Each row is a point on a landscape with many peaks, with its height.
A climber steps from a point to whichever of its 2 nearest points has the largest rise for the distance, and stops where none of them is higher. Distance is the straight distance between rows; heights are no part of it.
q539 (h 8.1): 117 132 113  99  96 108 104 114  85 102 106  90 136 111 115  88 146  95  82  97  97  94  85  85  92  89 121  92 100 100  89  90  96  72 109  97 100 116 112 108 103  93 110 114 119 117 103  90 107 131  87  91  78 128 101  95 127  84
q740 (h 44.2):  69 128 114 120 111 118 120  97 109 100  90  78 120  86  92  70  86  71  98  78  76  91 116 125 113 120  95  98  72  89 103 121  94  62  66 110 114  84  78 101 112 104  89 101  98 108  79  95 116 112 111 123 104 117  92 122  95 121
q445 (h 42.7): 117  95  88 110 116  96  95 111 105  95 115 117  75  94  75 110 107  94  97 105 117  95 106 103  94  87  88 119 104 101 108  88 115  96  99  77 100  87 138 126  93  98 123  91  91  90 108  93 115 111 105  85  79  90  97  91  82  79
q347 (h 7.3):  98  79 104 112 117 112  92  60  84  93  92 108  95 105  88 116  93 103 108  78  82 111  86 120 120 100  90 121  87 101 102 111  84 100 101 112 106 119  85  69 114 105  89 106  92  63  83 112  99 106 114 108 121  78 115 114 100 122
q222 (h 59.8):  86 121 113 102  98 136 101  92 109  95 112 103  83  80 107  97  79  81 101  89  90  83 141 102  73 112  74  83  93  87 116 117  84  86  90 120 106  95  94  76 104  91  88  99  91  91  87 117 123  97 107 128  91  98  95  89  90 117
q733 (h 51.2):  95  74 114  85 100 105 100  83  75  97 103  93 107 101 115 118  78  96 116  98  86  84  97  87  80 100  94  91  99 101 121 103  88 110 109 116  97 111  83  65 100 109  90 106  83  93 103 114  98  95 102 112 118  71 106  99  94 123
q264 (h 66.2):  74 122 110 110  94 131 111  98 118 105  95  95  79  84  98  90  82  82 108  94  97  88 136 117  95 116  91  80  91  82 101 130  93 101  78 118 109  84 100  93 110  91  87 108  83 117  76  98 102 105  81 121  91  94 109  98  75 102
q852 (h 20.0):  97 123 130 110  97 123  98  72 102  94 105 112  84 104 102 106  99 100 114  73  94  96 120 116  92 106  94  86  97  94  81 115  77 128  99 114 110 118 104  76 115  69  91 118 104 113  83 108  99 104  78 102  98 105 132 102  94 117
q893 (h 42.8): 106 101 109 100 110 118 101 111  91  99 113 111  97  93  87 107 118 135 106  93 129 105  94  90  74  90  92  80  93  87  89 105 108  90 127  97  98 116 125  92 108  73 100 103 117  88 107 117 124 102  94  98  49 109  93  87 114  94
q569 (h 29.3):  95  83 107  93 101  87  84  79  95  96  96 135  68 101  96 130  86 129  96 107 102 111 105  95  94  85  82 106 118 112 106  92 101 119 119 101  92 127 104  76  85 104  91  94 107  85 115 129 108  94 116  97 128  79 102 100 113 105
q328 (h 48.6):  66 122 116 105  96 117 129  97 114  99  88  86  93  91  94  83  87 100 102  78  80 116 111 130 113 107  92  71  76  87  90 122  96  83  65 129 112  95  79 100 109  94  77 111 103 111  77  90 110 103  99 103 107 137  86 111 101 110
q200 (h 15.7):  94 107  99 104  95 106 100  70  94 101  83  99 112 109  81 101 104 108  95  93  91 125  87 113 115 100 101 114 106 110 103  92  83 100  89  97 102 111  84 102 106 113  94 114 114  94  92  80  75 125 101  99 133 109  99 108 113 107
q92 (h 52.2): 103  85  92  91 100 115 116  95  80  98 113 104 103  97 106 102  73  87 114 125  93  86 110  85  75 105  79 100 123  96 125  99  94  88  94 111  86 100  84  82  76 143  82  96  83  88 121  87 111 114 122 126 122  57  91  96  90 108
q737 (h 33.3): 107 130  99  96  95  66  79 100 102  91 107 119  50  87  92 102 122  85  86 101 114  95 121  89 136 107 120 120  90 104  97  75 120  91 102  80 101  72 105 136  98 105 118  80 108  97 114  98  94 106 124  87 105 117  96 110  93  94
q65 (h 41.9): 104 113  86 104 100  99  77  97 111 102  94 109  84 100  78  95 125  77 102 108 104  94 108  97 119 114 129 118 105 104  95 115  87 127 105  85  90  73 108 136 106  87 100  95  94  90 109  68  68 102  91  97  89 121 102 102  79 108
q675 (h 44.9): 112  71  87  83 108  94 118 125  77 101 107  71 112  96 124  94  98 117 108 111  97  88  78  88 122 104 102 103  91  83 111 108 110 102 104 106 108  83  82  98  91 108  92  82  88  91 122  90 103  78 115  85 107  91  86  95  98 112
q53 (h 48.4):  71 105  91 110  86 105 104 101 105 123  75  78 140  92  99  75  83  72  86 104  92 106 110 105  93 108 123  92 102 100 110 115  91  83  81  91 100  86  86 107 109 107  88 106 110 112  68  83  76 109  96 129 101 109  85 105  95 114
q807 (h 9.8):  89 119 118 103 105  93  81  93 106  91  91  92 115 109 122 100 102  79  85  68  87  83 109 107  96  91 105 104  98  99 106  84  91 106  97  90 104 122 122  89 113  75 125 121 108 118  78 113 115 101  94  96 107 100 124 120 106 103
q361 (h 46.5): 125  70  74 106 127 105 124 119  87  90 116 106  93 108  98 110 100 100 106 118 106  98  94  99  93  87  74 115 116  89 107  83 121  87  94  92  99 100 128 113  89 114 124  98  92  99 115 101 130 114 108  80  85  82 104  92  78  81
q111 (h 39.1):  85 107  96  70  74  87  84 101 128  97 103 116  63  99 103  93  85  90 106 131  99  95 125  84  94 105 102  88 135 109  97  97  99 119  95 101  77  91  99 105  83 120  80  91  79 109 106 103  83  86  92 107 122  97 109  88  81 103
q336 (h 11.7):  80 110 122 102  84  90  91  94 118  97  89 101 102 111 117 101  96  96  97  75  96 110 101 117  92  88 104  97 105 111  96  86  91 117  96  96 111 116 109  86 115  88 106 115 124 131  71 124  98  95  85  90 112 108 116 124 104  87
q900 (h 33.4):  97  73  89 119 100 128 135 107  89  98 124  96 102  86 101 101  75 117 134 116 106 108 101 118  87  99  65  87 102  99 101 113 112  99  93 120 112 103  90  87  98  98  87  98  83  96 100 106 125  86  92 107  87  76  86  94  87  88
q957 (h 41.3): 104  75 106  76  96  98  77  90  95 113  87 105  89 100  93 108 105 108 107 108  97  97  93  80 111  97 112  96  94  92 101 125  86 143 127  98  92 100  96  90 101  94  81  89  87  75 114 106  67  80  87 104 100  85 104 102  97 130
q614 (h 43.5):  66 121 108 114  82 108 115 104 115 116  84  83 126  88 112  80  85  77  83  86  89  97 119 106  91 101 100  81  92  97  95 115  99  66  84 108 114  81  96  93 112  94 100 100 110 121  68  99  98 110  94 126  98 115  86 111  99 103
q102 (h 46.7): 127  69  79  86 107  95 120 131  81  91 117  70 110  99 123  95  82 103 103 118  97  93  89  80 108 109  90 100 110  89 122  97 117  97  93 106  93  83  97 109  74 124 103  90  86 105 127  86 114  86 120  83  99  76  83  80  78  93
q277 (h 19.2):  87  89 100 108 104  95 104  79  92 103  91  94  96  97  87 106 101 120  96  95  88 131  84 109 127 108  89 107  79  98 106  99  96  88  94 117 107 112  69  93 107 116  71 104 105  87 103  89  92 107 117  95 125 114  95 105 127 115
q544 (h 27.7): 113  69  82 103 111 109 127 102  93  95 106 103  77  98  81 125  71 110 122 112  89 124  96 126 116 106  80  91 110 107  91 102 108 119  78 121 105  97  92  99  91 120  97 108  79 109  98  89 106  80  95  85 111  65 103 105  81 103
q700 (h 76.7): 120 133 108  92  92  85 103 121 114  74 123 111  72 109 103 106 122  98  94 116 115  94 115  88  94  99  99  94 109 109  83  78 123  88  94  88  87  89 131 121  89 105 119  93 111 129 104 107 116 114  91  71  80 111 110  93  93  74
q185 (h 24.1):  83  96  93 100 102  95 117 127 103 121  68  74 147 116 104  72  99  92  89  80  85 107  67 119 120  97 131  93  99 102  87 112 116  94 102  92 112  93  90 126 109  89 109 112 110 113  93  86  88  71  97  95  86 114  94 104  91  99
q570 (h 34.9): 102  87  98  86 105  90  80  98 108 109  98 107  73 102  87 106 121 136 102  99 109 118  82  90 132 103 107 106  94 103  92 109  97 145 130  98  85  91  88 110  99  89  88  86 104  85 121  98  65  78  92  86 108 102 106 104 103  95
q670 (h 8.0): 111 109 111  95  99 105  92 106  93  98 103 100 121 110 117  94 111  81 101  92  98  86  99 103  69  84  96 111 118 108 107  74 101  91  99  90 100 125 128  88 112  90 123 115 106 120  92 115 113 120  87  94  95  97 117  97 101  83
q193 (h 54.6): 101  82  89  89  84 115  99  86  90 107  98 107  93  97  80 117 112 125 120 125 122 114  99  75  87  94  99  90 118 108 103 111  90 115 122  94  84 107  87  86  87  98  72  90 105  80 130 100  81  93  92 115 104  82  85  89 113  97
q711 (h 5.1): 100  75  92 115 128  91  73  72  96  97  87 122  76  93  66 119  92 109  94  86 107 106 113 107 109  95  93 137  81  98 111 103  87 114 111  77 104 103 103  94 106  79 111  93  92  45  99 102 112  92 118 107 100  74  93 108  99 113
q49 (h 4.5): 118  93  88 104 113 106 133 125  90  97 101  85 136 108 108  87 110 109  94  93  98 108  67 110 103  93 108 107  94  96  99  85 113  71  97 101  98 103  96 122  96 106 113 104 108 108 107  88 115 102 103  76  92 113  95  93 104  82
q783 (h 61.2): 113  69 104 114 114 125 109  90  75  88 107  99 117 110 102 111  87 103 120  91  91  90  89 103  84  92  83 111 102  96 106 101  96 103 121 111 105 122 105  81 104  87 119 105  83  69 100 111 121 103  98 104  77  66 105 100  97 104
q596 (h 28.8):  88  79  85 112 104  88 103 108  92 115  62  77 143 102  86  83 106  96  93  93 103 111  80 110 122  93 134 108 102 109  99 107  96 127 105  80 100  86  85 123 114  81 108 103 106 100  90  83  67  89  87 110  90 103  90 116  91 101
q388 (h 55.2):  80 111  78 104  69  89  95 105 124 116  94 101 104  97  87  91 104 102  84 118 123 129 100 101 105  96 113  89 112 120  89  86 119  84  92  80  92  81 103 134  89 120 108  92 120 114  90  99  77 105  96 100  95 114  65 102 111  81
q488 (h 24.0):  98 120 107 107 117 100 110 105  85 105 111  88  95  83  99  91 111 112  90 108 107  94  99  86 118 108  96  99  72  83 101 100 107  70 101 115 115  81  78  94 108 104  88  87 101  83 119  94 107 101 130 100  98 113  74  91 117 112
q16 (h 49.7): 106 105 119 113  99 123 111  93  92 101 110  97 112 101  91 100 111 124 119  95 108 102  88  97  91 105  82  84  87  95  98 123  97  89 112 122 108 110  94  91 110  75  91 101 102  85 106  99 113 110  93 120  70 115  84  82 121 101
q925 (h 48.0): 100 103 110  76  63 107  88  83  94  97 111 124  88  99  84 112 104 119 131 128 125  96 111  78  62  97 104  84 132 109 103 101 107 100 109 102  88 110  98  87  77 109  69 103 105 106 126 112  80  84 102 115 110  87  94  84 121  99
q159 (h 42.6):  87  76 105  89  99  93 105 118  84 117  98  69 129  95 120  94 110 114 109 109  94  96  76  80 112  98 121  79  81  95 102 113 104 105 117 116 113  91  83  97  97  93  87  80 100  94 119 104  90  69 107  95  95 102  85  90 116 109
q414 (h 26.1): 118  97 103  93  99  83  77  90 109  88 117 135  55 110 101 120 100 112 106 109 104  95 104  99  98  91  79 111 128 114  97  90 101 127 119  96  78 124 119 101  90  97 102 100  95  94 114 118 103  99 104  90 105  83 127 100 100  98
q583 (h 21.0):  99 107  97  77  96  82  63  88 119  96  93 114  88 109 109 103  90  59  92 101  90  79 126  88  87  99 120 117 109 102 111 103  84 140 113  80  81 104 118  93  97  96 104 104  80 107  89  99  85  84  81 116 112  89 127 105  75 116
q184 (h 34.7):  98  98  84  95 104  89  83 107 109 118  69  85 111 109  73  86 116  91  86  94 106 103  97 101 121 109 137 111 102 104  89 119  98 146 106  79  88  80  99 124 110  82 100 101  98  91 103  72  58  79  85 110  92 116 104 118  81 110
q283 (h 3.2):  97  72  85 100 107  84  94  98  89 112  88 110 109 102  81 102 113 120  85 106 109 120  81  91 104  83 103 120  97 105 108  89 109 103 116  81 101  98 109 104  97 107 107  88 107  83 113 101  90 103 116  91 113  98  76 110 119  93
q27 (h 43.7): 115  93 107 102 122 111 125 105  89  89 111  85  98 105 113 103  98 100 117  87  79  90  86 116 128 113  87  94  71  78 101 118  96  94  84 129 120 113  84  89 112 103  91 114  81  92  98  91 130  86 102  74 104 105 115  98  90 110
q718 (h 51.5):  83 109 110 108  99 107 104 117  99 103  98 101 129  87 130  83 103 103  84 101 105  88 106  85  62  87  95  87  96  93 114  95  98  65 116 103 113  95 101  86 101  92 110  86 107  94  91 125 132 106 105 123  80 115  72  96 132  91
q73 (h 43.4):  93  96 106 101  94 112  83  76  85 117  85  96 124 103  99 100 107  95  98 103 102 102 105  86  87 102 110 102 107 101 113 110  78  98 118 107  97 114  97  85 105  99  88  99 103  72 102 100  86 114 104 135 110  98  92  98 114 117
q497 (h 23.8): 100 123 117  97 102 107  95  97 104 103 107  95  91 107 112 103 108  94 104  97  93  85 112  94 112 113  96  88  87  88 102 109  84 107  94 119 106  99  98  84 106  92  88 105  96 107  99  94  93  95  93  91  96 113 118  95  98 120
q654 (h 54.2):  83 137 119 102 103 113 128 107 107  92 101  89  72  78 106  89 107 106 111  85  89 108 119 120 126 119  87  79  77  86  89 104 104  71  75 130 115  88  82 101 104  96  90 104 114 114 103 105 124 104 112  81 109 139  97 109 116 108
q792 (h 58.5):  92 105 117 130 108 144 111  79  96 104 110 108 106  97  80 106  82 103 117  86  96 107 103 125  76 100  78  88  91 100  93 126  81  94 103 115 115 111  86  83 120  68  98 106  95  82  93 108 123 113 105 122  73 103  98  99 103 113
q286 (h 55.1):  92  69  99 102  98 120 110  78  71 103 100  96 107 101 100 102  63  97 110 105  90 102  96  98  84 107  78 105 108  94 118 110  92  93 110 115  98  99  75  63  94 127  77  82  73  65 111 104 110 100 118 136 108  64  87  97 101 126
q612 (h 40.3): 119 103  88 107 129 108 127 125  82  85 118  70 102  95 115  89 101  79 107  89  80  73  92 110 130 123  97 106  69  81  95 111 108  82  79 112 123  83  83 119 114  98  94  97  76 107 113  81 124  90 112  83  92 107  90  90  78 106
q809 (h 69.6): 109 133  96  92  82  86 106 134 120  95 116  90  82 103 126  88  96  86  86 120 103  88 120  95 101 105 105  89 100 105  90  77 113  80  70  99  89  78 108 128  86 120 122  98 105 134  95 103 106  99  88  76  98 109 107  95  87  83
q326 (h 56.4):  74 108  81  97  86  86  99 113 123 120  73  79 132  84 101  85  94  91  73 105 107 121 100 102 113  99 127  86 103 100  88  96 112  78  88  92 104  72  92 122 103 114 103  94 127 111  78  88  66  97 103 109 109 115  70 112 113 103
q938 (h 53.7): 121 120  98 103 104  78  95  97 102  91 100 105 110 126 110  97 119  99  89  95  93  99  82 106 113 103 108 122 106 110  99  75  96  90  93  88  91 122 111 116 100 116 111 122 108 126  95  93 100 116  99  69 118 110 112 106 116  83
q875 (h 55.5):  89 116 109  99 107 116  91 106  98  93 111  97  96  81 123 102  85  84  78  93 100  76 125  93  67  98  90  92  96  89 117  89  91  71  97 113 116 100 110  79  99  92 116  88  96  96  94 123 134 113 111 117  88  99  89  89 106  99
q573 (h 38.0):  98 102  77 107 101  77  94 115 126  95  90 117  67  96  85 103 105  88  79 107 112 101 116  94 105  93 108 119 103 109 100  83 123  92  96  69  94  79 120 139  91 110 123  82 107 101 103  96  95 101 108  96  92 101  90 104  86  77
q341 (h 32.6): 112  85 103  97  98  98  97  80  89  95 108 129  95 109  90 123 104 130  99 113 114 106  93  91  84  96  86 107 128 114 110  86 103  89 110  96  83 121 100  75  82 115  89 104 112  96 121 108 100 121 119 102 122  79 108 101 128  96
q769 (h 18.5):  91  90  95  71  84  67  59 107 121  94  86 101  93  97 107 101  88  67  80 116  93  89 117  82 102  98 131 111 114 105 105 104  98 123 109  75  81  87 110 111  99 115 109  93  92 110  96  98  76  82  93 113 119  93  95 109  89 106
q664 (h 10.6): 105 118 110 102  92  98  90 103  95 114  97  94 127 103  98  91 137 106  80  93 112 100  92  97  95  97 125  90 100 108  89  99  95  94 115  93 103 109 113 109 109  72 104 106 117  96 100 100  91 109  86 109  70 122  96  96 128  91
q482 (h 70.2): 122 118  96  93 101  68  96 113 113  80 119 121  69 114 102 110 127 107  96 120 108  96  91  88 116 103  97 111 116 119  88  78 117  91 103  94  72  96 126 115  78 124 104  99 108 118 121 105  99 120 101  71 104 110 116  99 103  77
q317 (h 21.8):  93 107 107 105 105 107 126  94  96 103 106  91 102  89  97  91 104 111 109  99  94 116  83 100 117 124  83  90  70  80 102 112  99  72  87 137 108 102  70  97 104 119  64  94  95  90 119  87 106 103 121  97 110 121  83  97 118 114
q355 (h 2.2): 113  81  92 103 127  76  73  92  91  93  98 123  70  95  83 122 106 100  86  86 104  89 110  90 115  92  94 137  80  93  96  95  98 129 114  77 111  89 111 109 111  86 126  85  91  71 126  98 102  81 124  97  93  84 108 105  90 113
q538 (h 37.6): 127  88  72 120 132 110 146 122  86  95 101  84 118 112  97  82  84  95 102 101  93 109  79 116 127 120  86 113  82  90  97 104 115  91  73 102 121  83  75 119 101 107 102 101  84 104 100  70 128  93 117  72  92 101  82  92  72  91
q464 (h 27.8): 108 103  97  93 106  80  74  71 118  86 111 128  58 113  91 111 111 125  96  80 109 115 102 103 134 105  95 122  86 117  80 107 100 158 120  97  83 102 108 106 106  77  94  98 100  88 106 106  75  90  93  86 108 106 131 112  95  99
q916 (h 49.6): 102 136  99  97  89  92  74  84 132 100  97 114  82  98  86  95 111  79  92 104 107  90 123 101 100 110 110 110 111 107  94 102  97 108  92  85  87  88 115 129 101  91 107  90  93 101  94  85  86 112  86 106  84 113 113 103  78  87
q402 (h 27.0): 108 111  95 100  93  87 100 105 100 103 106  93  87 101 109 102 106  98  91 109  93  98  99  90 113 109 111 102  87  93 107  91 100  90  92 105 106  88  96 105  99 118 100  98  99 104 107  87  92 104 110  79 110 114  91  92 103 105
q382 (h 61.8): 121 121 111  90  90  86  84  90 110  87 113 115  84 126 104 106 120 117 100  99 102 103  91  97 113  94 100 110 115 110  94  80 100 111 102 103  80 123 118 100  92 108  93 112 114 124 109  98  88 117 105  76 125 116 118 110 123  95
q558 (h 16.4): 101 103  93  87  81  78  68 120 115 113  85  88 118  92 116  88  98  61  84 109 100  84 117  88  91  96 136  99 111  98 105  98  97 118  98  72  86  84 124 120  98  94 115  90  99 124  81 100  81  96  76 116 101 102 105 103  89  93
q920 (h 47.0):  84  91 112  96 103  92  99 118  92 110  97  78 139  85 124  86 101 100  89 101  98  89  96  83  88  93 113  83  85  90 110 109  98  86 122 106 117  96  93  83 110  87 110  87  97  85 106 109 103  89 112 122  87 106  83  90 121 103
q203 (h 21.1):  74  76  97 108 104 104 131 125  94 118  80  83 150 107 112  77  79 111 108  89  78 108  70 123 104  91 104  85 102  92  89 108 107  92 101 112 109 108  78  99 102  89 101 108 101 118  82  94  99  75  90  90  98 108 101 107  93  99
q521 (h 48.7): 116  88 109 103 110 116 115 106  87  99 114  83 122 114 128 100 107 101 126  78  72  84  71 111 108  98 102  94  79  82  93 110  94 113 109 120 106 120  85  88 109  81 100 118  82  87  98 102 109  80  89  85  94 105 123  93  95 108
q736 (h 10.5): 116  96  98 116 114 117  99  64  95  98  95 115  82 109  71 114 105 113 110  77  91 119  95 122 123  96  87 110  85 103  82 110  87 118 102 109 103 124  92  88 115  84  95 112 103  71  91  99  88 112  89  99 107  89 117 105 106 115
q837 (h 15.5):  96 104 122  96 108  98  83  67 109  94  96 109  75 109  93 111  99 104 102  62  88 114  92 120 115 106  97  95  81 104  88 107  81 139 106 108 100 124  97  80 118  84  91 119 103  96  78 110  78  96  79  96 120 103 133 118 101 119
q597 (h 71.3): 114  94 115 123 111 138 107  72  83  89 112 119 118 109  97 112  89 105 125  74  96 103  85 116  76  87  77 119  92 106  96 101  86 100 120 108 115 132  95  76 116  75 107 116  97  78  87 112 123 119  92 117  85  84 106 101 110 106
q241 (h 13.6):  94 116 101  89  94  75  72 117 103 116  91  88 141 101 114  87 128  76  79 101 114  86 104  83  98  90 142 100 108 108  89  88 100 103 114  74  94 103 122 105 110  86 123  97 116 103  83 102  88 106  90 108  87 113  95 102 117  91
q565 (h 46.8): 100  77 115  63 101  95  71  85  86  97  95  97  87 104 119 108  88  89  94  94  84  75 103  81 104 100 111 103  95  85 116 115  77 133 120 109  97 112  98  65  99 102  93  99  88  79 111 115  86  74 106 114 115  73 112  91 105 137
q864 (h 11.8):  84 102  94 117 117  94  92  89 103 111  84  97 104  95  73 100 108  96  91  85  94 107 100 118 111 107 108 118  89  97  95 107  89 103 100  94 111  96  99 105 113  88 106 103 104  86  87  84  87 107 100 112  98 110  93 116  99 112
q6 (h 39.0): 113 102 101 103 102 114 115 122  88  90 114  87 112  97 106  96 118 120 112 107 119  89  99  85  63  90  91  79  99  90  97 102 119  71  99  97 102 105 119  96  98  87 105  97 103 108 104 113 130 118  91  97  60 107  91  82 108  82
q320 (h 36.4): 113  99  98 111  96  96 113  89  90  94 111 112 105 107  87 111 103 119 106 107 106 118  84 108  93  90  85 108 122 115  97  78 105  71  87  98  96 116  97  99  90 123  88 119 116 113 111  87 120 138 118  92 121 104  93 102 117  83
q862 (h 16.3):  96 131 118  96 105  81  81 101 118  84 100 115  76 100 111 101 123  99  95  75 114  92 116 111 116 104 107 104  86 107  81  84 101 126 110  93 109  98 120 106 114  72 123 104 114 119  94 114  97  87  96  85  93 130 134 115  91  87
q34 (h 59.2):  93 129 112 102  81 108 128 120 110  99 115  85  89  85 116  87  93 109 102 103 102  96 117 105 111 113  84  67  83  87  91 102 111  70  72 128 107  81  88 101  96 107  95  95  98 121 101 105 114  94  94  81  98 117  93  90 104  94
q30 (h 8.5):  93  77  94 119 116 101  85  85  94  99  87 112 108  92  77 109  86  94  89  91  96  99 110 113  85  98  95 126  93 104 116  97  84 104 104  83 108 107 109  98 110  94 117 100  87  74  86  98 104  99 104 119 105  90  98 110  82 110
q776 (h 54.7): 122  68 102 106 110 118 114 101  72  97 111  86 125 119 118 101 100  99 121  81  84  84  67 107  90  76  91 106 105 104  98 103  92 116 120 105 102 128 103  80 111  80 116 122  87 102  98 104 110  85  81  94  89  72 126  92  87 101
q902 (h 27.4):  93  65  88  98  87 100 114  96  95 106 104 100  89  94  97 117  69 109 118 121 103 111  90 105  89  98  91  97 124 110  99  95 114 110  90  98  97  91  92 100  81 125  94  94  96 107 102 107  90  87 106 103 125  74  96 106  86  89
q607 (h 64.4): 107 140  94 106  66 108 121 127 118 100 108  81  99  90 124  88 101  83 101 118 105  91 123  98  97 108 104  59  91 101  80  94 117  74  67 105  96  65  99 115  83 110 104  92 109 138  90 101 107  99  82  91  85 107  90  87  88  83
q303 (h 48.5):  84  81  99  84  87 109  92  77  84 116  90 102 114 100  98 108  96 118  99 114 110 112 103  67  83  92  98  88 114  98 117 109  87 104 127 103  99 109  86  79  90 107  81  80  98  62 126 104  84  97 119 127 106  89  74  88 123 121
q169 (h 40.4): 112 119  84 107  94 106 114  93 104 106  98 113 111 110  74 105 122 110  91 112 115 123  80 105  93  99 102 113 125 116 100  79 106  75  87  80  88 110  98 117  89 127  89 118 128 118 102  75  93 140 100  98 105 114  86 101 114  77
q680 (h 32.5):  86  87  81  85  99  60  89 107 132  95  93 105  67  91  99 107  70  84  82  99  90 106 109 101 115 104 100 105  96  99 108  83 111  99  86  88 107  80 102 111  86 139 113  98 100 124  91 104  92  87 117  87 125  96 102 114  85 103
q120 (h 13.7):  85 119 125  96  96  92  88 109 129  84 103 111  71 100 119 106 103 116 106  84 100 100 106 112 100  96  93  91 104 105  84  83 106 118  91 102 103 100 118  90 100  92 111 104 114 129  88 130 117  94  93  70 110 114 125 110  97  79
q473 (h 49.2): 119  83  91 101 106 108 107 108  88 101 111 102  95  93 101 105  94 104 103 123 102  87 109  83  89  93  80 104 111  94 117  99 107  93  98 100  94 100 103 103  81 116  96  87  80  85 120  96 128 106 114  97  95  75  90  81  88  94
q400 (h 29.5):  84  73  79  97  96  85 102 107 101 108  89  93 101  90 112  99  60 100  94 105  86 104  92  99 101 107  96 108 101  98 116  95 104 102  83 102 105  85  88 103  88 135 100  93  93 110  87 102  95  90 114  97 126  75  89 103  85 102
q727 (h 6.1): 123 130  83  99  96  99 112 129  93  99  99  86 119 105 105  87 130  94  84 109 116  91  80  88  98 101 122  96 110  96  83  83 116  71  92  90  91  88 103 126  95 117 113 103 116 126 111  89 100 108  95  70  82 122  94  91 108  86
q770 (h 35.6):  83 112 102  75  84  68  82  96 136  91  99 112  59  97 101 101  84  86  94 109  93 110 121 104 120 114 106  98 101 107  97 100 106 116  90  97  87  80 101 111  90 134  91  91 103 115  91 107  79  88 100  90 130 111 108 118  91 106
q66 (h 29.9): 113 113  94  83 111  64  75 108 102  91  96 102  82 108 106 102 117  92  83 111 100  81 102  82 126 102 113 121  92  98 104  80 101 102 106  93 101  88 106 122 101 109 115  93  95 110 123  92  86  96 108  82 117 110 108 103 101 105
q266 (h 35.4):  92  81 100 122 104 117 136 125  96  97 115  83 127  87 108  86  84 125 126  92 100 116  88 133  94  96  71  72  86  96  92 115 125  86  90 113 114 105  89  93 105  80  90  99  92 105  87 112 126  85  87 103  84 110  87 100  92  85
q121 (h 20.9): 103 102 107 112 114  86  85  90 118  91 107 123  66 106  82 109 112 106  92  81 109 108 106 117 116  98  91 112  85 103  87  95  98 130 106  93 106 105 116 112 113  66 122 109 110  96  92 101  94  97  84  86  93 106 123 114  89  90
q972 (h 5.6):  94  85  99 105 103 118  91  64  93 102  91 122  91 101  78 112  78  85 101  92  95 101 111 111  82 100  91 122 112 104 107 114  80 111 106  95 103 119  93  82 101  93  97  98  80  67  76 106  98 109 110 130 111  63 104 101  91 123
q316 (h 23.4): 110 100 115  77  93  92  69 103 108  93 103 113  84 101 119 114  94  82 104 113  99  77 106  82  88  88 108 106 129 117 100  93  95 133 117  95  79 115 120  89  97  99 102 100  92 110 105 117  84  77  89 108 113  82 128  96  97 101
q174 (h 5.0):  94  81 101  91  99  85  84 100  94 109  93 109 120  99  98 105 100 113  81 110 126 106  93  77  75  80 111  99 112 112 123  77 104  87 127  80  98 112 115  89  93 111 110  86 122  88 110 118 103 106 114 111 101  99  91 101 131  89
q767 (h 42.9):  95 107 108  77  68 100  88 104 112 102 103 105  82  99 103 105  93 106 126 122 113  94 113  86  75 103  98  73 122 107 104 112 100 116 101 112  88  91  96  97  80  99  86  99 103 119 104 104  80  76  86 115 107  91 106  76 102 100
q451 (h 30.9): 116  92  98 113 103 122 121  94  98  99 127 109  79  98  81 120  82 110 135 111 103 109 104 114 103 106  71  93 105  93  90 110 100 108  81 117 108 101  97  96 100  93  95 105  84  96 106  88 114 105  89  94  86  84 102  87  76  96
q329 (h 58.3):  84 114 105 104  88 110  91  95 125 105  95 106  77  93  83  90  89  75 100  99 100  98 135 117  92 115 107  92 103 103 100 119  89 114  81  93  95  89 105 109 107  88  99 104  87 107  76  94  78 103  80 125  95 109 114 104  70 107
q116 (h 6.6): 106 104  99  86  88  87  85 105 100  98 102 108 116  99 104 103 103  92  94 121 118  89 109  76  65  82 109  94 120 112 111  82 100  89 110  84  92 119 124  88  90 110 111 104 113 107  98 116 109 114  94 105  97  90 105  85 112  84
q280 (h 42.5):  89  92  95 106  87 108 102  86  88 124  77  85 154 102  96  83 100  95  97 109 100 105  97  97  93 104 123 103 113 106 110 111  88 100 103  90  93  96  83 100 100 107  89 101 108  87  97  81  81 115  99 131  94 101  86 105 118 100
q915 (h 3.1): 109  83  95 116 126 101 115 111  89  95 100  99 116  98  93  98 128 131  96  93 106 117  73  93 105  84 105 113  88  99  98  85 109  77 111  89 107  99  94 106 108 103 107  93 105  89 114  99 118 107 111  84  86 114  82  98 115  82
q210 (h 37.2): 105  83  87 117  94 112 139 139  91 100 111  76 133 100 115  79 102 108 117 115 110 109  82 101  77  96  92  72  91  90  98 114 130  76  96 106 100  94 100 101  91  87  93  93 102 116 102 114 122  98  86 103  68 103  85  87  97  74
q589 (h 46.0): 129 124  87 109 102 116 115  93  94 100  92  98 119 118  91  97 111  82  92 112  98 101  85 102 100 107 112 117 124 110 101  85  88  82  78  87  87 103 101 124  95 119 102 121 110 123  92  72 101 142  91  86  97 107 112  89 109  85

Call two points neighbours if one is among the 2 nearest of the other. Go from one point of each pair to the other, from neighbour to neighbour, staying as high as possible. Name the lowest point that can't be avoided.
q193 / q473 => q573
q597 / q700 => q902
q326 / q700 => q614
q473 / q264 => q159
q193 / q53 => q280

For each start below, name every point that the climber comes to, in order.
q185 => q596, q184, q65, q916, q329, q264
q902 => q400, q680, q770, q111, q767, q925, q193
q544 => q451, q900, q266, q210, q6, q893, q16, q792, q597
q203 => q266, q210, q6, q893, q16, q792, q597
